Points on a hilly landscape, in no order, each with its height.
From any point a ball rolls to the lowest of the 2 points nearest to it. It stops when none of these is lower. Distance is the straight distance between rows; heights are no part of it.
K963: [102 149  98  96  87 184 150 163 176 132 151 135 128  74 159 163  86 127
 159 125 138 126 166 152 139 126 147 100 157 144 158 109 177 141 127 123
 161 152 136 175 104 111 122 146 140 114 134 112 152 152 117 122  77 131
 158 111 155]  (h 712)
K204: [108 140 135 119 143 128 144  98 150  72 119  73 141 166 198 101 136 107
 133 136 163 154 136 148 120 134  92 128 154 158 132 101 159 146 136  74
 166  90 123 108 178 154 186  79 128 116 122 147 120 142 106 128  94 155
 137  77 158]  (h 711)
K505: [ 93 171  82 145 103 147 163 123 138 127 151 137 115  66 166 142 142 116
 117 164 106 129 174 137 148 142 188 118 126 129 107 136 140 146 123 116
 134 114 121 111 168 150  95 100 117 101 173 140 142 130 123  90  93 110
 146 115 113]  (h 528)
K286: [121 120 133 109 165 104 106  67 166 132 195 111 109 149 156 170 151 139
 146  78 136 118 127 146 157 141 138  97 120 157 128 143 158 154 132  69
 110 110 117  66 169 145 193 113 100 167 170 134  84 135 157 169 137  70
 103  56 143]  (h 523)
K529: [108 147  83 113 116 163 153 111 181 137 185 155 103  63 173 178 125 112
 148 109 132 124 167 160 166 140 177  92 135 138 136 146 169 148 124 100
 140 136 113 118 155 126 132 121 115 120 187 124 123 149 135 135 101  82
 148  70 134]  (h 341)
K625: [141 120 128 143 132 136 124 129 118 155 134 172 115 113  97 159 123 153
 114 116 106 114 124 104 143 140 169 121 114 107 118 142 115 128 131 150
 115 147 127 135 101 110 111 175 131 143 137 133 125 128 151 117 136  99
 131 157 107]  (h 658)
K385: [141 138 109 103  81 165 127 183 137 174 145 181 118  69  71 139  64 142
 146 133  95 111 110  93 131 125 155 132 123 100 129  96 100 115 137 193
 127 171 142 200  58  86  86 190 158 114 112  91 170 108 129 112 128 148
 175 174 128]  (h 694)
K490: [115 130 129 183 137  57 151  90 101  81  95  77 135 158 196  76 193  57
  91 181 136 136 138 128 118 141 114 153 134 160 106 139 110 139 109  98
 126  48 118 100 192 201 131  34  79  92 140 170 104 128 112 102 107 121
 130  97 132]  (h 232)
K912: [143 108 132 167 161  77 109  87  85 134 131 154  99 144 113 141 180 132
  90 105 124 120 120 110 134 137 164 109 114 106 125 183 113 131 108 120
  85 111 103  65 164 136 136 142 117 161 161 145  94 111 176 132 167  86
  85 136  91]  (h 236)
K157: [133 136 116 113 112 162 133 144 157 156 155 159 130  91 124 168 103 141
 138 108 126 121 142 127 152 132 160 112 131 126 136 122 148 134 139 132
 132 155 119 159  97 110 126 172 128 134 131 123 139 139 139 127 112 105
 143 128 135]  (h 636)
K959: [105 163 112 134  86 149 162 165 126 124  89 120 130 111 145 128 107 127
 123 176 119 138 148 116 110 127 123 147 143 128 120 103 113 145 138 147
 155 135 157 161 127 123  94 112 154  95 100 134 151 112 100  89  89 164
 167 163 123]  (h 499)
K235: [158  82 129 123 125 121  96 141 115 187 136 206 116 113  14 140 107 157
 122  95  93 110  83  84 131 138 161 138 110  55 121 141  72  89 115 179
 101 172 133 148  40  78  99 219 152 161 142  92 138  98 162 134 191 133
 108 196  87]  (h 420)
K162: [130 129 123 169 143  92 128 117  88 129  82 135 123 145 132 115 153 127
  87 157 111 137 134 106 116 135 124 145 117 116 103 153 104 142 125 140
 110 105 124 108 160 126  91 110 122 116 128 144 112 132 133 105 135 129
 124 155 106]  (h 337)
K826: [104 126  91 184 111  68 129 104 108 111 154 141  89 102 151 124 212 103
  93 160  93 135 152 140 140 142 205 115 111 120  93 182 120 136  88 121
 108  75 101  59 184 187 102  94  91 102 192 176 105 114 153  91 118  83
 122 106 100]  (h 292)
K888: [131 136 129 130 113 137 137 157 118 148  99 149 123 121  96 134 100 147
 124 147 111 126 110 103 111 122 125 151 121 109 112 118  91 127 141 180
 123 153 141 164  94 104  90 149 157 117  98 125 143 111 128 106 129 146
 159 175 117]  (h 597)
K986: [165  77 152 125 141 115  86 126 100 183 137 193 125 136  17 137 130 161
 121  82 106 104  76 100 130 135 151 134 106  71 132 139  78  82 114 168
  96 168 136 128  53  90 118 221 135 174 131  92 122 110 169 153 204 122
  77 181  81]  (h 325)
K847: [109 107 104 187 129  44 119  87 108 100 162 125  92 125 156 125 237  92
  90 144 106 144 142 145 136 146 187 117 109 129 103 189 123 139  82 106
  99  72  92  49 187 200 129  91  82 118 190 190  85 115 168 104 131  69
 107  97 102]  (h 251)
K54: [ 79 174  87 127  92 166 176 130 159  95 139 108 122  76 198 119 133 104
 137 166 129 141 184 147 138 142 164 132 157 149 132 115 160 147 122 101
 172 107 129 127 171 153 126  78 131  93 167 137 147 134  90  86  65 138
 155  95 132]  (h 282)
K103: [ 85 156 110 146 110 125 167 108 139  81 116  83 133 114 210  93 160  80
 119 165 146 146 152 144 133 141 134 147 154 151 114 114 147 141 118  92
 163  77 124 111 189 173 143  62 116  94 148 154 133 135  93  89  79 141
 149  88 137]  (h 118)
K593: [130 129 134 178 151  66 145  92  89  92  76  85 148 170 171  78 172  81
  86 175 124 147 128 116 105 139  98 160 128 149 113 132 107 139 124 105
 119  68 129 108 185 167 127  55  95 100 126 157 108 138 110 113 122 144
 119 123 128]  (h 271)
K253: [136 107 195  74 148 147  99 129 158 108 146  63 144 212 151 130 102 145
 153  87 160 125 114 166 121 107  52 103 147 155 155  97 173 123 156  85
 157 121 146 113 134 135 194 122 129 148  83 120 130 148 114 190 122 143
  99  75 173]  (h 598)
K522: [115 111 113 174 144  51 111  82 102 115 156 130 100 134 146 125 222 100
  94 127 119 139 134 136 136 139 176 110  97 124 110 188 122 138  92 104
  91  79  93  50 187 178 145 103  94 138 186 178  84 113 176 120 147  74
  99 105  99]  (h 218)
K761: [128 112 117 174 151  67 111  85  93 129 145 147  97 132 132 134 198 117
  95 120 119 126 136 125 142 136 178 104 101 110 117 182 119 134  98 116
  92  93  99  55 180 159 137 122 108 150 176 160  90 112 171 121 152  81
  97 122  96]  (h 172)
K664: [143 133 172 111 132 137 134 162 114 112  69  78 160 167  95  78  81 126
 152 144 168 135 105 122  76  89  38 164 129 153 153  77 112  99 149 159
 137 144 156 165  85 109 119 112 164 136  52 104 145 121  80 142 142 200
 136 171 154]  (h 729)
K532: [134 109 185  74 161 138  91 114 165 110 161  65 139 197 155 152 114 148
 150  81 155 123 117 160 125 119  63 103 149 161 151 101 181 131 150  76
 151 113 143  97 151 134 201 119 116 158  98 119 122 146 125 193 119 127
  94  64 173]  (h 584)
K75: [135 113 136 138 166 107 104  80 122 130 171 145 106 143 129 163 158 147
 125  79 133 112 124 123 157 141 159 103 117 130 129 163 141 139 121  95
  93 120 108  76 151 131 177 142 107 164 164 138  91 124 173 152 165  70
  93  95 115]  (h 430)
K448: [105 131 100 195 103  64 150 113  87  86 101 117 113 120 169  84 195  76
  85 196 103 129 154 122 120 147 151 141 133 128  78 165  99 139 104 120
 118  57 113  96 186 200  78  47  89  72 158 168 108 118 112  77 105 118
 143 107 115]  (h 448)
K627: [141 114 197  63 140 163  91 149 146 125 125  67 148 204 120  97  84 130
 175  94 171 125  99 158 112  93  38 116 139 148 158  89 161  99 159 116
 148 140 147 150  95 121 176 136 151 148  62 102 148 142 104 174 140 170
 100 112 169]  (h 633)
K350: [126 136 154 125 138 139 153 136 116  83  75  67 160 180 159  87 119 117
 124 154 165 159 131 138  99 121  62 148 144 156 143  97 135 131 142 110
 165 119 146 147 135 130 156  88 142 118  77 143 131 133 100 140 104 177
 133 130 150]  (h 738)
K428: [155 123 168 138 168 120 137 126  98 104  79  81 168 192 127  99 138 128
 116 135 146 143 102 134 103 110  61 161 125 152 138 119 118 123 140 125
 125 132 145 119 133 126 145  97 125 132  75 127 118 135 118 160 147 154
 112 142 135]  (h 720)
K112: [135 124  95 112  99 161 126 143 155 167 184 202 112  44 108 189 116 145
 128 104 103 112 144 119 180 143 199 103 127 108 136 145 149 136 116 145
 131 159 117 162  89  99  97 191 119 146 164 106 139 140 154 128 124  88
 140 131 115]  (h 741)
K661: [139 125 113 151 138  97 119 161  83 134  52 151 153 117  72  86  95 148
 114 159 109 127  89  96  77 100  86 190 120  89  99 137  64 111 129 197
  90 150 133 175  88  99  64 125 161 108  73 122 146  93 119 101 166 179
 141 211 113]  (h 804)
K579: [165 109 165  88 131 163  96 148 132 172 144 134 147 143  58 125  91 145
 155  94 139 118  88 123 135 112 112 130 110 132 141 102 130  93 153 146
 122 166 132 162  64  96 151 188 137 157 103 102 136 129 138 161 163 138
 109 151 146]  (h 763)
K905: [ 91 160  92 156 112 125 153 115 130 119 154 130 108  80 169 129 168 105
 112 161 106 133 164 142 153 143 189 122 123 131 104 144 137 142 115 112
 127  94 114  90 182 166 107  89 106 101 182 155 130 132 125  88 103 102
 144 102 111]  (h 490)
K78: [126 137 173  95 121 155 131 164 126 101  86  74 149 167 110  80  74 125
 161 138 173 139 119 132  92  98  52 140 136 154 162  72 132 106 148 149
 152 144 155 176  85 112 139 122 167 130  66 121 155 125  85 139 116 196
 145 154 164]  (h 737)
K328: [114 123 138  79 138 152 121 118 177 110 154  91 130 163 172 152 103 140
 150  99 156 128 147 156 129 131  99  94 153 151 150 101 178 140 145  86
 158 123 126 123 143 125 180 124 131 135 124 135 129 153 115 162  96 127
 124  65 171]  (h 654)
K813: [120 124 147  54 118 174 110 152 178 140 155 102 131 136 143 140  70 137
 169  98 153 124 138 153 125 108 100 101 144 137 159  88 174 115 151 118
 163 151 135 171  87 115 168 160 141 144 109 120 150 158 125 158 110 151
 131  96 180]  (h 829)
K978: [132 131 102 120 100 156 134 152 145 165 165 190 117  64 100 178 110 150
 130 119  97 115 139 109 165 140 187 109 128 110 128 133 131 133 124 154
 132 160 125 167  82 106  99 185 126 133 140 110 150 130 146 120 118 101
 152 146 116]  (h 771)
K499: [140 103 113 142 119 123 116 140 115 167 139 202 103  92  75 170 123 156
 110 111  90 108 123  92 144 142 191 115 119  68 111 156  96 120 114 163
 112 157 117 143  85 104  92 196 139 141 149 114 136 115 164 111 147  98
 132 180  92]  (h 609)
K142: [ 99 132  77 170 105  88 133 111 117 124 167 155  83  73 149 136 197 114
 100 155  84 129 163 139 148 138 227 103 112 110  95 180 120 137  90 123
 107  90 100  65 180 177  95 102  96 103 202 168 115 112 155  92 115  80
 130 110  98]  (h 330)
K879: [125 153 125 141 115 104 149 171  99 115  37 108 152 131 123  76  92 126
 121 186 125 145 111 108  67 105  54 185 135 115 117  95  80 125 131 174
 129 135 158 188 112 118  80  84 164  89  57 135 148 101  84 104 131 205
 164 196 125]  (h 575)
K389: [ 82 170 104 114  77 174 173 175 147  96 107 105 128  98 172 119  89 132
 147 169 135 146 176 134 118 129 132 135 158 143 151  88 151 150 121 131
 185 132 158 171 127 125 116 102 155  93 114 131 165 118  77  88  56 172
 172 145 141]  (h 367)
K185: [114 152  97 125 119 149 147 122 164 132 162 140 121  89 164 165 126 123
 138 116 130 125 159 143 154 141 160 104 133 136 131 130 155 145 129 100
 135 133 115 127 148 129 132 129 121 122 158 137 134 142 125 118 103  98
 145  96 132]  (h 243)
K687: [141 116 149  37 126 183  95 152 168 164 166 121 136 127 111 142  67 137
 172  89 150 116 126 150 133 103 102 107 132 126 155  88 170  96 163 122
 159 162 131 175  71 109 171 184 136 157 103 104 148 150 137 171 135 149
 123 114 182]  (h 809)
K84: [142 135 129 125 108 140 134 166 123 151  97 151 128 109  80 119  80 145
 132 150 115 121 102  95 102 117 112 159 121 107 118 111  79 114 145 192
 121 160 142 177  80  95  84 148 163 112  93 116 152 102 123 105 140 161
 169 188 121]  (h 621)
K980: [ 90 162 115 120 102 161 165 150 148  95 112  95 138 117 187 116 115 120
 143 156 147 152 162 141 122 139 121 131 153 147 141  96 155 147 130 110
 181 122 139 150 149 134 142  98 146 102 114 139 149 133  85  93  66 161
 161 115 146]  (h 289)
K419: [142  97 106 130 109 128 108 146 125 183 157 221 101  78  53 168 117 155
 114 102  78 109 110  88 159 142 196 111 119  59 123 155  90 114 111 170
 113 166 122 152  60  97  91 220 140 146 153 100 141 116 169 122 156 104
 131 183  86]  (h 561)
K857: [130 102  98 209 124  30 122 101  77 101 108 141 103 142 134  97 214  89
  79 168  90 131 138 115 105 140 158 125 118 107  97 195  85 136  86 114
  89  63  90  61 186 187  90  74  92  99 172 179  85 108 139 103 135 101
 115 132  97]  (h 480)
K86: [103 147  98 180 105  88 146 116  96 102 106 122 116 109 167  97 181  87
  89 186 100 131 157 123 134 144 154 139 131 125  83 159 109 147 105 118
 117  74 117  99 183 180  78  65 102  82 161 160 115 122 115  74 106 124
 143 117 109]  (h 426)
K814: [131 115 176  83 143 158 114 139 150 102 130  72 146 196 146 114  95 140
 154 106 166 134 121 154 114 108  63 116 147 152 150  95 166 119 153 101
 151 134 143 139 120 127 176 117 140 139  81 130 134 142 111 167 119 160
 115  93 165]  (h 613)
K213: [125 145 109 139 138 143 138 109 144 140 160 153 121 102 148 163 133 137
 127 108 127 123 148 133 160 143 166 104 119 129 128 141 148 142 132 110
 119 134 105 113 141 120 139 143 115 137 159 140 121 137 142 126 120  88
 136 105 124]  (h 320)
K752: [158 119 162 145 166 111 132 127  89 122  75 100 161 183 103 103 138 140
 113 135 133 134 100 123 101 110  70 167 118 142 131 131 108 121 133 145
 107 139 142 123 123 119 125 109 126 135  78 121 119 137 118 149 160 152
 106 157 120]  (h 710)
K852: [140 133 143 163 161  84 142  96  93  92  68  73 161 181 166  86 163  90
  91 167 139 151 123 118 103 133  79 161 135 159 125 125 117 142 128  99
 124  84 137 113 179 156 147  58 102 110 110 148 115 141 114 129 127 154
 111 125 134]  (h 300)
K589: [157  94 115 111 109 129  99 148 123 190 152 211 112  91  22 145  99 152
 122  99  87 114  90  84 142 138 172 126 109  61 123 133  82  97 118 184
 108 172 131 160  42  78 103 226 151 153 143  96 143 109 159 130 171 128
 126 190  95]  (h 482)
K650: [ 98 150 116 173 114  89 164 100 116  79 104  84 136 129 203  81 179  60
  97 182 132 142 149 129 127 142 125 155 142 151  98 125 123 143 111 102
 144  60 123 109 192 195 123  48  95  88 139 162 121 132 104  88  91 133
 146  92 133]  (h 192)
K809: [179  95 157 111 137 124  80 140  95 171 105 174 156 143  11 100  96 154
 141 100 125 109  59  94 101 121  90 168  96 102 124 107  81  85 132 189
  92 172 141 149  53  64 101 186 156 160  91  62 147  97 118 139 211 167
 101 199 114]  (h 751)
K940: [149  97 139 166 161  98 108 100  87 137 121 166 104 147  92 148 163 149
  93 106 119 112 116 102 132 134 160 119 117  99 127 174 106 121 113 133
  92 129 113  88 139 126 127 160 125 160 147 131 102 117 171 136 172  93
  87 152  92]  (h 298)
K173: [ 88 174  91 127  74 160 171 168 140 124 113 127 121  82 157 138 100 130
 132 182 107 132 170 119 124 130 155 137 151 130 127 105 130 155 127 138
 161 139 147 163 133 126  88 113 152  94 120 125 160 113  98  85  73 154
 170 153 118]  (h 446)
K722: [160 108 172 127 161 137 110 129 102 130 119 122 148 182  89 123 133 146
 127  99 140 124  91 125 128 118  98 148 115 137 132 138 124 112 141 137
 110 151 135 121 106 117 148 148 122 153  95 118 111 130 140 164 167 117
  98 142 124]  (h 690)
K275: [178 109 193  96 152 155  81 143 122 157 123 109 162 189  70 105 109 141
 164  84 155 117  64 141 124 102  54 139 111 142 147 108 131  94 154 135
 120 161 132 146  82 105 159 169 130 162  74  91 126 127 125 175 184 150
  91 137 151]  (h 665)
K55: [149 126 157  94 126 169 117 156 141 152 131 118 144 143  87 126  82 136
 153 116 153 124 107 123 119 109 104 133 125 136 143  95 135 105 157 145
 131 158 135 167  70 103 141 170 144 143  96 116 145 126 124 147 140 151
 134 143 153]  (h 742)
K886: [154 115 124 141 144 109 107 154  83 142  69 163 157 126  47  86  87 152
 124 142 115 114  76  86  78 101  83 187 109  88 105 127  66 100 130 203
  86 165 134 171  69  86  71 144 166 127  79  95 152  87 118 109 187 181
 134 216 112]  (h 791)
K421: [163 106 144 124 140 124 108 147 102 155  96 161 144 130  41 105  89 155
 134 127 119 117  77  94  97 111  93 170 107 104 116 118  78  95 138 196
  98 161 141 161  62  84  89 162 160 144  91  91 144 103 120 126 184 165
 126 196 116]  (h 774)
K788: [124 129 165 108 133 145 145 149 117  80  69  60 161 184 144  76  99 118
 141 150 172 156 127 142  92 106  48 146 139 159 154  85 135 122 142 124
 164 130 153 162 112 122 156  93 157 121  69 133 140 133  90 142 103 191
 136 140 154]  (h 746)
K487: [149 128 163 103 122 163 118 159 129 142 111 107 145 145  77 105  77 130
 157 125 156 125 103 118 110 102  89 143 120 143 147  89 122  99 159 161
 131 156 146 170  70 101 125 160 156 141  81 109 144 120 113 143 145 164
 136 158 152]  (h 728)
K346: [135 108 107 190 137  65 112 110  76 137  93 169  95 133 113 128 178 121
  86 144  98 121 131 105 114 133 161 118 116  85 106 187  88 132 102 131
  94  97 104  79 168 141  86 124 125 132 161 150  94 114 152 106 158 112
  98 161  94]  (h 429)
K830: [ 92 157  80 101  78 189 160 162 178 118 150 136 121  60 167 160  85 127
 157 143 134 133 183 149 139 130 156 104 161 144 158 111 182 151 122 127
 171 146 144 172 115 114 115 127 141 110 146 111 156 141 102 114  63 135
 161 115 139]  (h 740)
K770: [154 118 177 131 172 118 129 118 104  99  99  76 162 204 137 108 140 124
 122 114 151 143 101 141 114 116  56 144 136 161 139 125 132 129 139  97
 124 127 140 112 148 128 168  97 114 134  81 126 115 140 121 173 147 146
 102 119 137]  (h 721)
K128: [118 147 136 136 132 133 153 117 131  87  97  83 150 161 179 105 134 108
 118 152 160 153 142 132 118 131  93 141 147 155 132 103 142 145 139 100
 160 106 130 125 165 140 154  90 131 116 111 148 123 138 108 122  95 158
 138 111 146]  (h 724)
K832: [130 128 128 138 158 120 122  97 129 129 155 141 117 131 137 158 143 139
 124  95 135 123 135 125 154 140 153 110 116 131 123 148 142 137 131 103
 105 123 109  97 156 122 157 141 117 151 159 143 105 131 156 138 143  86
 114 104 123]  (h 384)
K825: [ 91 147 105  89 105 172 145 130 189 106 159 104 117 110 200 146  98 127
 163 114 151 137 170 163 136 142 125  89 161 149 156 106 184 144 129  89
 174 128 125 140 148 121 155 109 134 110 152 126 139 161  99 130  69 127
 153  68 166]  (h 449)
K471: [118 129  99 118 144 117 123  85 161 145 201 157  95  88 153 179 149 132
 140  78 129 118 150 147 172 150 183  83 111 131 132 157 155 145 116  94
 111 127 102  93 154 136 158 134 102 146 194 133 101 141 162 141 135  51
 123  69 127]  (h 457)
K229: [147 120 149 138 147 117 135 138 100 131  85 122 144 157  88 112 118 147
 113 145 129 129 100 113  97 111  90 167 115 125 122 126  94 115 139 169
 111 143 142 142  98 110 102 127 145 134  83 121 122 125 128 130 155 150
 129 173 119]  (h 693)
K987: [122 102 102 207 122  34 131 101  84  89 108 123 108 140 156  92 220  79
  78 177  97 131 144 123 116 143 155 132 121 122  91 187  95 136  92 113
 104  57  98  71 187 197 100  56  85  91 167 181  91 116 133  91 120 103
 124 116 105]  (h 472)
K765: [136 116 129 169 151  87 120 115  82 128  82 149 116 147 111 125 155 138
  90 146 103 128 123 105 114 131 133 142 115 103 110 165 101 134 119 145
 102 117 120 105 151 120  93 127 126 128 133 143 106 126 147 109 150 123
 112 165 102]  (h 375)
K773: [166 112 202  79 148 159  74 146 131 149 120  86 161 201  88  94  94 131
 175  88 167 119  69 149 118  98  35 130 118 145 153  94 141  95 158 126
 129 152 141 151  90 110 164 160 142 158  60  81 141 133 115 176 176 164
  98 127 163]  (h 651)
K709: [145 148 115 112  92 157 124 187 127 161 112 170 127  86  67 115  55 138
 148 147 115 111 103  82 105 119 122 144 116  98 125  87  78 103 146 199
 124 167 146 204  63  83  77 172 178 104 103  94 173  92 108 104 145 170
 180 185 128]  (h 655)
K628: [146 122 165 142 168 106 142 115  91  84  63  51 181 214 166  79 145 103
 113 151 158 156 112 139  87 115  42 163 144 165 142 106 117 133 131  90
 139 108 147 123 164 147 170  57 116 113  74 130 126 138  97 155 127 171
  99 124 140]  (h 347)
K45: [119 144 111 172 127  91 138 117  94 119  91 126 121 131 154 108 165 105
  91 170 103 141 142 111 126 141 140 140 122 118  97 150 109 142 120 125
 117  88 123 105 176 148  90  90 115 104 143 152 115 128 123  89 117 129
 138 131 112]  (h 385)
K929: [111 148  67 119 103 164 155 126 156 151 194 195  99  21 137 194 121 130
 130 129 110 117 171 141 182 141 223  88 123 119 127 162 157 148 114 134
 129 143 117 133 133 122  86 147 110 128 197 105 139 138 146 123 103  73
 147 100 104]  (h 653)
K698: [ 99 143  65 156 112 111 145 110 132 133 181 164  85  49 154 151 177 120
 108 147  90 123 174 148 156 138 233  98 114 112 105 176 132 137  94 126
 106 103 104  78 172 171 101 106  98 103 211 150 127 123 154  95 109  72
 134 105  96]  (h 374)
K415: [114 137  85 112 128 147 140  97 176 144 198 163  97  62 164 183 136 120
 149  88 127 121 158 157 175 146 183  85 123 133 134 157 163 145 118  99
 124 131 110 107 150 129 142 132 106 132 201 122 111 150 148 144 118  61
 140  66 131]  (h 406)
K437: [120 150 114 136 107 155 150 148 142 142 129 142 128 100 132 152 113 138
 131 137 122 126 145 123 138 132 155 119 132 126 125 115 130 140 137 138
 140 147 133 146 120 116 109 148 136 121 125 132 141 132 126 107 101 118
 157 145 123]  (h 591)
K136: [122 128 154  97 133 154 131 137 154 101 123  81 145 177 158 120 102 132
 146 118 164 144 134 147 119 117  87 114 148 154 145  97 162 132 148  96
 157 129 131 139 134 123 175 120 143 128 100 142 132 145 111 146 102 157
 128  97 159]  (h 629)
K347: [109 162 112 141  98 117 155 179 102 116  42 119 142 113 131  88  95 123
 119 192 115 144 120 110  79 116  79 181 143 111 109 105  82 137 129 175
 137 137 158 188 123 118  63  97 164  75  77 137 155  93  97  93 121 194
 173 191 116]  (h 558)
K447: [ 84 157  86 112 101 171 165 124 177 103 160 111 119  79 204 137 120 111
 157 136 138 142 176 159 143 142 154 110 155 147 144 117 171 150 124  93
 163 122 124 131 163 135 137  89 129 101 168 129 140 146  98 113  71 120
 150  77 139]  (h 371)
K202: [123 137 115  95 110 172 135 150 174 143 156 139 129  99 145 169  92 131
 156 105 137 127 148 145 140 125 137 107 144 134 146 110 168 136 142 117
 153 153 127 162 101 110 141 160 132 128 127 124 141 147 128 139 102 121
 144 108 153]  (h 674)
K712: [100 137 143  85 125 157 133 133 168  75 125  74 136 165 195 109  98 136
 160 126 169 153 157 158 117 135  83 105 158 157 154  85 177 144 141  93
 180 114 141 148 140 130 179 100 140 113 108 142 143 153  90 133  72 166
 143  85 174]  (h 652)
K300: [ 94 155 100 165 112 106 152 110 123 104 140 113 112  95 178 111 181  92
 102 169 113 136 157 137 148 145 171 134 128 137  96 143 132 141 112 111
 129  78 114  90 189 182 108  77 101  91 170 164 125 127 121  86 103 109
 145  97 117]  (h 462)
K339: [157 110 161  52 138 173  82 148 149 177 164 128 142 138  82 139  83 144
 166  83 141 117  98 141 141 112 105 119 118 125 147  99 155  92 160 120
 135 165 131 167  66 106 173 195 129 162 106  95 140 139 145 176 161 139
 107 121 161]  (h 787)
K460: [130 113  97 198 123  54 112 113  76 124 100 165  96 132 123 117 196 107
  81 151  92 125 135 109 114 135 163 115 113  93  99 192  86 133  97 128
  92  83  96  70 179 158  86 103 115 119 168 165  93 109 149 102 146 110
 108 148  95]  (h 454)
K551: [145 125 155 157 168  84 142  95  91  84  60  57 174 202 179  77 158  90
  99 162 149 152 117 131  93 125  60 172 147 171 130 112 112 137 125  86
 130  87 140 111 187 155 162  46  96 105  99 139 123 139 106 138 127 161
  98 124 138]  (h 324)
K829: [162 110 178 133 175 124 113 115 107 114 119  97 152 202 120 122 141 141
 126  95 146 128  94 139 129 114  71 139 125 151 133 139 136 131 138 104
 111 136 134 102 141 127 169 121 114 148  93 122 107 137 141 180 167 122
  94 117 135]  (h 709)
K717: [180  87 172 134 155 104  78 123  88 162 106 163 161 166  23 103 131 161
 136  80 129 103  58 106 100 114  78 162  93 104 131 126  77  89 115 182
  89 173 134 131  63  84 114 183 141 174  84  71 135 113 126 151 215 151
  77 191 109]  (h 727)
K178: [182  97 190 105 152 143  76 131 109 164 126 135 159 174  50 107 122 152
 151  71 142 112  53 132 131 114  78 142 100 131 143 123 115  88 130 148
 106 167 131 138  72  94 151 183 128 169  89  87 123 124 134 171 195 135
  77 146 127]  (h 686)
K375: [107 133 124  96 139 135 133  93 186 100 163  86 121 146 193 142 125 120
 151 108 155 133 146 161 135 137 111  98 148 159 139 107 173 149 141  69
 158 110 119 100 173 139 184  94 124 128 152 140 118 153 110 144  93 116
 136  57 162]  (h 676)
K367: [ 94 145 111 113 131 137 147  97 175  93 149  89 126 125 203 125 140 105
 145 122 153 143 152 156 138 143 126 114 152 156 137 108 162 148 131  75
 162 100 114 105 181 149 174  80 127 111 148 144 121 146 106 124  86 127
 145  66 153]  (h 692)
K214: [184  86 184 119 154 127  76 123 101 167 125 153 158 172  37 111 132 160
 142  67 131 110  54 124 128 122  93 144  96 114 144 133 104  89 118 161
  94 170 134 126  70  92 143 196 128 177  93  84 116 120 145 170 209 126
  65 155 112]  (h 702)
K948: [ 83 164 102 134 100 151 164 127 150  85 117  90 133 104 207 104 141  98
 134 165 145 150 164 143 134 141 142 137 156 149 128 102 157 153 124  99
 179  95 130 126 176 158 139  71 128  97 146 144 143 135  83  84  66 150
 153  96 142]  (h 196)
K348: [128 116 150 104 167 109 104  76 167 119 181  85 125 177 157 157 145 140
 148  80 146 125 123 151 150 132 103 101 133 164 137 126 168 152 140  63
 123 103 127  63 173 148 202 107 102 165 143 127  93 140 143 182 128  90
 101  56 148]  (h 547)
K316: [158 108 163 129 151 133 117 132 104 143 110 135 143 162  73 123 125 153
 127 114 128 122  92 115 116 115 110 155 112 126 123 134 105 108 136 164
 108 154 137 134  93 102 122 157 139 152 100 113 119 125 138 148 165 129
 108 164 120]  (h 669)
K630: [ 99 134 129  54 107 177 121 159 181 123 146  97 130 127 169 133  69 140
 177 106 159 134 157 157 121 117  98  96 153 144 168  85 185 124 140 123
 174 146 139 181  92 116 161 144 147 125 110 127 157 160 109 140  78 156
 146  93 184]  (h 845)
K631: [ 98 144  63 141 117 131 149 105 148 134 196 170  89  34 157 166 163 122
 119 135  98 124 179 151 169 139 230  93 113 120 121 171 142 141 101 121
 114 119 108  87 161 157 109 114 100 114 211 140 123 134 151 110 109  64
 139  93 103]  (h 419)
K609: [149 121 146 133 139 136 128 135 120 147 124 146 130 140  91 141 120 154
 119 120 123 120 113 108 130 127 140 136 116 118 121 130 113 124 143 154
 114 153 128 140  98 109 121 165 134 143 113 127 122 128 148 130 143 117
 128 157 116]  (h 642)
K476: [156  89 150 144 154 118 103 111  98 154 134 174 116 142  74 154 145 162
 104  87 118 100 103 103 140 138 163 122 116  91 130 164 104 106 122 146
 100 150 118 111 104 115 133 190 129 168 137 119 110 116 175 145 177  94
  84 156  89]  (h 278)
K620: [158  75 143 146 148 114  99 116  95 164 134 188 112 128  47 159 146 160
 104  89 110 107  99  97 139 137 169 122 123  76 129 162  90  98 114 150
  96 155 122 114  80 108 123 207 134 172 144 110 107 113 181 146 190  96
  75 171  82]  (h 198)
K357: [112 121 107 105 153 108 114  70 178 144 207 127  96 111 162 182 151 133
 153  76 130 118 140 157 167 144 157  87 114 147 136 150 154 150 120  76
 116 115 110  78 162 145 182 120  98 157 192 133  85 148 160 166 129  53
 120  48 141]  (h 495)
K399: [136 131 101 109  89 156 130 169 144 173 163 195 119  62  83 165  90 146
 135 123  91 113 129 102 156 132 182 121 125 101 127 118 118 126 129 176
 129 165 132 181  66  97  90 194 139 127 126  99 155 124 140 117 119 118
 164 162 117]  (h 739)
K785: [ 97 165  60 137  97 162 165 127 151 138 173 165 103  35 155 166 124 128
 124 161  99 118 186 143 162 136 211 103 130 123 119 149 148 151 122 129
 133 133 121 125 148 135  85 117 121 113 188 119 146 138 129 102  89  93
 153 112 106]  (h 588)
K542: [110 160 113 145  91 128 155 167 110 128  65 128 130 112 134 107 107 129
 118 186 110 144 133 107  97 125 100 163 141 115 106 113  93 144 132 162
 136 137 154 169 131 123  70 104 161  84  90 141 147 107 110  88 109 174
 172 177 113]  (h 534)
K452: [120 148 118 135 101 151 146 162 132 148 121 143 126 100 115 149 103 141
 128 149 107 122 134 110 131 129 148 134 131 117 120 117 113 136 138 159
 132 151 139 158 102 111  95 149 146 113 110 127 150 123 128 104 105 131
 162 163 117]  (h 559)
K242: [122 136  81 114 105 165 140 133 158 159 193 206  99  30 129 198 121 136
 132 107 111 116 162 135 189 148 212  89 126 116 132 160 162 142 116 132
 128 153 113 139 113 109  98 168 113 138 187 105 133 148 152 132 117  71
 139 100 114]  (h 691)
K514: [132 112 168  83 166 118  97  89 177 117 181  73 130 182 162 165 127 137
 155  77 152 118 121 163 140 130  88  93 146 168 152 109 178 143 151  60
 144 104 139  74 172 142 203 114 101 170 126 121 110 144 138 189 116 102
  96  50 164]  (h 564)
K719: [150 131 161 114 129 146 131 157 120 132  90 107 151 150  74  97  83 133
 149 139 154 128  96 114  93 102  67 164 119 142 139  91 105 101 152 167
 126 152 149 164  77  98 115 139 159 140  73 105 141 116 101 135 149 180
 140 171 143]  (h 715)

For each start below, name the point where the ball stops.
K447 => K103
K625 => K620
K631 => K761
K630 => K452
K460 => K162
K687 => K719
K532 => K185
K709 => K452
K471 => K185
K428 => K609
K788 => K719
K375 => K185
K770 => K609
K963 => K452
K551 => K103
K773 => K185
